A landscape with many valleys, sampled at points; each row gives a point and its height.
A ball rolls from a point to the lowest of its 2 nearest points, and stops where none of them is lower. Distance is the straight distance between rows; heights are no part of it.
j261: [ 16 -14   7  54 -48  41 -14  24  -8  13  -1   7  -9  -6 -18  25   8  15
  -5 -54 -26  17]  height 327
j212: [ 23  -5   8   0 -27   8  -8  37 -25   4 -20   0   4 -27   4  32 -35  10
   2 -33 -20 -13]  height 427
j301: [  7  -6   7   4  12  -5  29  -8 -14   2  -5 -23  25  -8  -4 -51 -18 -35
  21  27   2 -35]  height 255
j821: [-38  27 -15 -30  33   3 -23 -51  -3 -23   3  29 -24  22   2  -3  25  12
 -17  13   0  29]  height 645
j797: [ 14 -23   0  53   2  25  17  41   5   2   1 -13 -11   7 -48   7   2  26
  11 -34   3   4]  height 193
j119: [ 16 -22  10   6  29  -9  17  -4  13  30  -5   1   3  10  -1 -32 -21   6
  -3  26  16  -7]  height 462
j600: [-32  -9  -1 -24  34   1   9 -35 -19  16  22  29 -10   1 -11 -19  14  30
 -26  36 -29  13]  height 594
j39: [-15  -5 -18  -4  24  -5 -23  11  18 -15  -4 -21 -13   7  -4  18   0  -6
  -7  14  21  19]  height 271
j870: [-13  22  29  -3  -9  10 -40 -14 -11  -9   4  -6  18   9  20  31 -13 -17
 -31  -5  -7   2]  height 373
j18: [ 36 -32 -16  35  29  13  14  19   4   0  15  -2   6   7  10 -30 -10 -14
  10  14  55   1]  height 289
j424: [ 22  -8 -24  -1  51 -22   0 -46  -3   6 -27 -19  -4   0  -9 -36 -16 -51
  -5  11  26 -35]  height 177
j369: [-14 -30 -10 -12  17 -13  22  13  -6   0  -7 -18  -6   1 -33 -18 -10  10
  12  28 -23  -1]  height 184
j26: [ -3  23   6   6  -3 -18  43   5  -4  13  -2 -25  11   3   4 -28   2 -26
  37  22 -15 -41]  height 305
j813: [ 14  37   7  26 -38  -2  -7  30 -22 -30  19   4  16 -30  30 -11 -11 -19
  32 -35  30   6]  height 79
j285: [ -5  22  37  24 -38  10  -8 -14  14  24  19   8   9   9   9  16  11   4
 -24 -24 -10   2]  height 619
j941: [ 34 -11 -10 -19  36 -18  -9 -55  13  -1  -2  12  -3 -12 -15 -44  18 -34
   0  14  20 -22]  height 228
j611: [  3   6   9  31  -9  16  28  37 -30  28   2 -10  21 -19 -26 -12 -12   1
  17   0  29 -20]  height 385
j784: [ 20  50  10   7 -11 -29 -39   4  -3  -8  14 -12  13 -27  31  17 -21 -37
 -16 -13  21 -26]  height 267
j440: [ 11   1   3   0 -27  15  -7   3  12 -24   1   6  13   1  28 -10  16  -9
  24   9   4  31]  height 306
j904: [  4  22   1  -6   0 -11 -16 -34  26  13   5  24  -8  25  37  31  22  -1
 -26  -2 -10  10]  height 686
j201: [  8  43 -14 -11 -27 -21 -29   5  11   3 -15 -18   0 -24  45  19   2 -29
  -1   1  17  -9]  height 334
j801: [-28   7 -30 -16   2  -9  -2  16   5  -4  -6 -24  -3 -11 -13  12   3   0
   5  11  23  -4]  height 204
j482: [-24  28 -15 -25  66 -28   3 -49 -11   2 -24   9 -21  20 -11  -5   1  -6
 -16  16   5 -16]  height 573
j254: [-14  11  16  13 -70  -7 -14  -8  28  30   9   8  -2   6  17  12   9   8
 -25 -30 -29  -3]  height 585
j853: [ -2   9   4 -16 -42 -19  23  -3  28   9  10   5  -2  -4  -4 -13  22  18
  35  -9 -31  -5]  height 494
j926: [-12  17   8 -13  54 -27   0 -45  13 -12   0   5 -11  22 -25   5  -3  -6
 -22  -3   3 -27]  height 548
j560: [ 14  22  -4  15 -30 -18  17  60 -18  13 -12 -14  -2 -37   4  -2 -23  12
  30 -19   3 -23]  height 416
j341: [  8   5   5  24 -37   5 -35  21   6 -25  25  -3  12  -8  11  13  -8 -14
 -13 -21  12  22]  height 269
j423: [ 23  17  -2   6  -9 -22  22  33 -16  25 -16 -15   5 -25  29   9 -28  -8
   7   6   6 -42]  height 477
j140: [-13 -17 -19   5  40  29   0  -6   2 -25   3   3 -11  40  25  23  24 -10
 -28   7  14   8]  height 450
j435: [ 28 -21  14  42 -16  15  23  30   1  14  -5  -6  -9   2 -21  23   5  23
   5 -28 -27   1]  height 262
j29: [  1   0   2 -21 -30 -14 -18   8  -1   0   0  -9  10 -34  11  -7   3 -10
   3  32 -20   2]  height 482
j661: [-18   6  16 -12  11  18   0   3   5  13 -12  19  -9  23  -7  29   0  37
  -6 -17   8  17]  height 454
j646: [ 15  -5  13  20 -58  23 -24  27 -15  21  -5   4   0 -25   6  33 -11   9
 -15 -46 -23   0]  height 377
j3: [-39 -27 -21 -28   4  12  -9  -3   2 -31  -2   2 -10   2 -13  -1  15  12
  -6   6 -21  25]  height 194
j309: [ 18  14  42  23 -37  17   4  18   3  16  -9   5   4  -1  -5  -9   9  23
  25  -9 -34  30]  height 252
j100: [ 20 -10 -24  13  49   3  -1   8  25  -8  -4 -10 -14  22   4 -20   0 -10
  12  14  55  11]  height 353
j697: [-24 -26   5  -3 -16  14 -15  -8   5 -31  23  -8   2  -1 -23 -13  14   2
 -19   0 -24  24]  height 253
j362: [-12 -12  25 -20  34  -5  11 -14 -11  12  -9  42 -20  11 -21  -1 -18  56
 -14   0 -27  21]  height 530
j624: [ 14 -33 -37 -17   8   8  20  11  -2 -14   0  -4   7   1   4 -12   3  -7
  30  10  22 -14]  height 328
j882: [ -5   0 -43 -48  16 -14  -8 -14   7   7 -24  16 -23   2  20   3  24   9
  14  23  13  18]  height 434
j546: [ 11  28  20  14  -6 -10   2 -26  27  20  18  10   7  15  17  12  25  -9
 -24  12   5  -2]  height 656
j345: [  8   5  -6  15  31 -21  18 -27 -11  14 -14 -29  18 -10  -1 -55 -43 -44
  11  10  27 -40]  height 216
j705: [-41  -5  -2 -24  11  18 -16 -23 -21   6   0   8   7  -1  -3  22   8   2
 -42  15  -1   9]  height 642
j303: [ -3  -1   5 -23 -57  -3 -36   6  13  10  -7   3   0 -27  29   5  -7  12
 -10   2 -20  23]  height 534
j476: [-14 -23  18  20  27  34  14  11 -15 -17   6 -13  12  17 -24 -23  -5   1
   0   3  22   0]  height 574
j83: [-43  -7  -7 -28 -14  14   7 -15 -21  19  -3   7  14  -8  -6   5  15   8
 -10  15 -18  -4]  height 669
j534: [ 19   3   1 -18 -14 -23  28 -17  13   4   7   4   2   5  21 -18  20  -6
  35  31 -41 -17]  height 444
j495: [ 31   2   1  -6   0 -29   3   3   9  -4  -9  -9   2 -22  11  -2 -23 -13
   9   6   4 -27]  height 523
j736: [  9   4  20   4  10  -6  39   1  -1  43  -1   4   7  11   3 -15   0   4
   6  30 -16 -10]  height 412
j610: [ 10   7  -2  42  -4  -7  26  34 -22  12  28  -3  12 -32 -12 -25 -22  -6
  11 -15  48 -24]  height 310
j437: [-11 -17   5 -11  33  17 -37   5  11  -8  14  15 -16  28  -3  24   2  25
 -29  -9  19  32]  height 394
j729: [-13  25 -27  -1  -9  -6 -16   4  18 -13  16 -12   4  -2   2  23  11 -14
   1 -26  40 -14]  height 290
j67: [ -2  11  13  -7   9   6   8 -21  11 -17  -9   8   7  24  13 -18  23  -1
  18  33  -8  32]  height 363
j489: [-10   2 -11 -54  10  -9 -17  -9  -7  -1 -29  11   1 -17   0  -7  -6  10
  25  13  17   9]  height 474
j365: [ 21 -11  -4 -16  42  -5  -6 -48   6 -12  -1  20  -7   8  10  -9  14 -15
 -19  19   2  -4]  height 284
j748: [-10 -14  -9   2 -32   5  10   4   0  -5  12  -6  10  -2   6  22  15  -2
  -8 -17 -21 -18]  height 425
j902: [ -1 -22  16  19  17  31   9  25 -27 -27 -21  -9   4  10 -24   4 -24   5
   7 -12   0   6]  height 542
j73: [-20  12  11 -16  13 -13   8 -27   3 -17   2   0   1   9 -15  20   0   1
  -8 -18 -15 -26]  height 514
j17: [ 20   5  11  29   5 -12  17  48  -9  12 -24 -12  -7  -3 -18  12 -42  14
  18 -24   8 -10]  height 344
j947: [  4 -44   5   2   1  34  -4  23 -18 -20 -10   9  -1   9 -10  20  -2  21
  -6 -18  -8  15]  height 510
j283: [ 20  -2   5   8  29 -21   5  -9  13   0  -1 -13   3   5 -10 -12 -19 -12
  -5  13  19 -20]  height 501
j956: [ 20 -23  -9  49 -11  26  17  49  -9  -2  28  -4   5  -4 -25   3   4   9
   7 -21  30   8]  height 94
j471: [  8  -2 -10 -33  14 -15 -11 -23   3  -1 -20  -8   6 -26 -12 -39  -9 -17
  19  36  20   5]  height 512
j286: [  4 -19  -3   4  36  29   1   8  11 -33  -1   4  -5  36  19   8  14  -3
   9   3  33  22]  height 413
j442: [  4  40  29  13 -25 -13 -39   0   3  -7  10 -16  15  -3  26  34 -22 -28
 -27 -19  -9 -17]  height 325
j500: [ -2  -5   5  34 -27  31  33  39 -38  17 -12 -22  18 -12 -23 -14   2  -3
  25   5 -12  -7]  height 370
j752: [-12  14 -32 -33  44 -12  -7 -50 -12  12 -23   0 -18  -7 -13 -19  29 -31
 -12  34   8   2]  height 595
j132: [ -8 -25   6   8  20  -8  47  16 -11  18 -28 -16  -3  15 -27 -22 -31  18
  19   8 -33 -16]  height 238
j420: [  6  -4 -15  18   2  13 -16  -5   9 -12  19  -9   6  20  28  30  20 -30
 -28   8  15   0]  height 493
j2: [-38  24 -21 -34  20 -10 -21 -44  -8 -17 -15   2 -10   7  -1   0  24 -12
  -9  22  -6  13]  height 620
j182: [  4  -1  26  18 -40  29 -10   0  14  12  -6  26 -13  25   0   7  14  32
   4 -38 -27  43]  height 181
j108: [-11  29  28   3 -17  -5 -16   2   0   2  -6 -22  15 -13  15   5   1 -14
 -14  29  -6  11]  height 430
j580: [-28  18   7 -10 -57 -20  -2 -23  36  27  16   7  -5   5   8 -11  19  14
  -2 -16 -31   1]  height 544
j193: [  3  25 -32 -32   2 -24 -24 -17  12  -1 -26  -8 -15  -8  23  16  19 -23
   9  12  14   3]  height 390
j70: [  5 -16   0  10  -9   8 -28  -7  18 -36  36  -9  14 -11 -12  -3   7 -16
 -18  -6  14   8]  height 326
j717: [ -4   8   4  -3 -38  21  -5   4  18  -8   1  15   0  27  24   6  21  22
  16 -12  -7  39]  height 247
j596: [-31   2 -23   1 -12  -3  -7 -10  26   0  25  -9  -5  17  -4  33  24   0
 -26 -25   8 -13]  height 364
j358: [-29 -22 -29 -29  23 -17   9  -6   5   2   4 -11 -18  -5 -29  -5  12   4
  -2  19 -11  -3]  height 128
j519: [ -3  -9   5 -21 -26 -11  20  -2   6  -8   3   8  10  -8 -11  20   0  11
   5 -40 -29 -37]  height 469
j968: [ 18   5  26  31 -48  25  13  25 -20  -1   2   0  14 -21  -2 -18   5   2
  29 -13 -16   8]  height 309
j609: [ 23  19   9  27 -26 -15 -21  24 -12 -22  27 -10  14 -32  12  12 -26 -19
  -7 -26  17 -12]  height 187
j393: [  3   6   0 -10  29 -13  28 -23   6  -6   0   8 -12  29  12 -26  17  -1
  22  43 -35  10]  height 401
j163: [-11   0 -12 -22  -1 -11 -20 -35  15  -6   5  27 -17  15  27  16   9  13
 -22   8 -39  21]  height 701
j414: [-18   0 -27 -28  36   8 -21 -47   9 -37  10  32 -26  25  18  12  26   7
 -25  -5 -19  25]  height 670
j894: [ 27 -19 -18  38   8  13   2  38  -8 -10  34  -6   6 -15  -5  -7 -18 -14
  -3  -7  53  -1]  height 206
j702: [ 23  18 -12  11 -39   2  18  27  -9  -7  19   4  15 -17  23 -22   5  -3
  47 -15  26   2]  height 179
j42: [ -8 -11  23  -8  25  22   6   9 -19  29 -27  31 -17  14 -29  14 -13  55
  -3 -15 -10  22]  height 495
j746: [  8 -33  22 -11 -17  24 -22  16 -18  -3 -20  12  -4  -8 -15  29 -21  25
 -14 -32 -36   7]  height 475
j836: [-21 -22  19   2  16  33  -1   0 -18   6  10   5  15   1 -23  -3   4   4
 -30  18  14  13]  height 607
j160: [-10 -13   3 -28  45 -22   1 -35  -3  -2  13  35 -24   1 -16 -14 -15  38
 -25  15 -32  18]  height 563
j817: [ -2   6  15  -1 -14 -19  40  13  -6  37  -3 -14   8 -10 -16 -18   0   3
  22  25 -31 -31]  height 361
j515: [ 10  -5   6   7   9 -21  40  26  -2  13 -32 -16  -7   4 -13   0 -35  15
  27 -11 -16 -34]  height 286
j992: [ 28 -14 -34   9 -10  -8  25  33  -7 -11  13  -1   9 -26   7 -20 -10 -12
  43  -4  28 -17]  height 263
j314: [  5   4  -1 -13  19  -1 -47   3  15   0   5   0  -7   8   8  32  -7   3
 -21   0  28  22]  height 335

For each start below, name the point where the ball stops.
j534 | j182
j476 | j956
j495 | j358
j140 | j956
j904 | j182
j283 | j424

Call two points neighbours if one is among the 2 nearest of the other. Go from one point of each pair to the other, from neighbour to neighbour, staying as low as possible. Name the highest point that can't be avoided.
j358 and j609 | j70
j813 and j424 | j471
j956 and j182 | j611
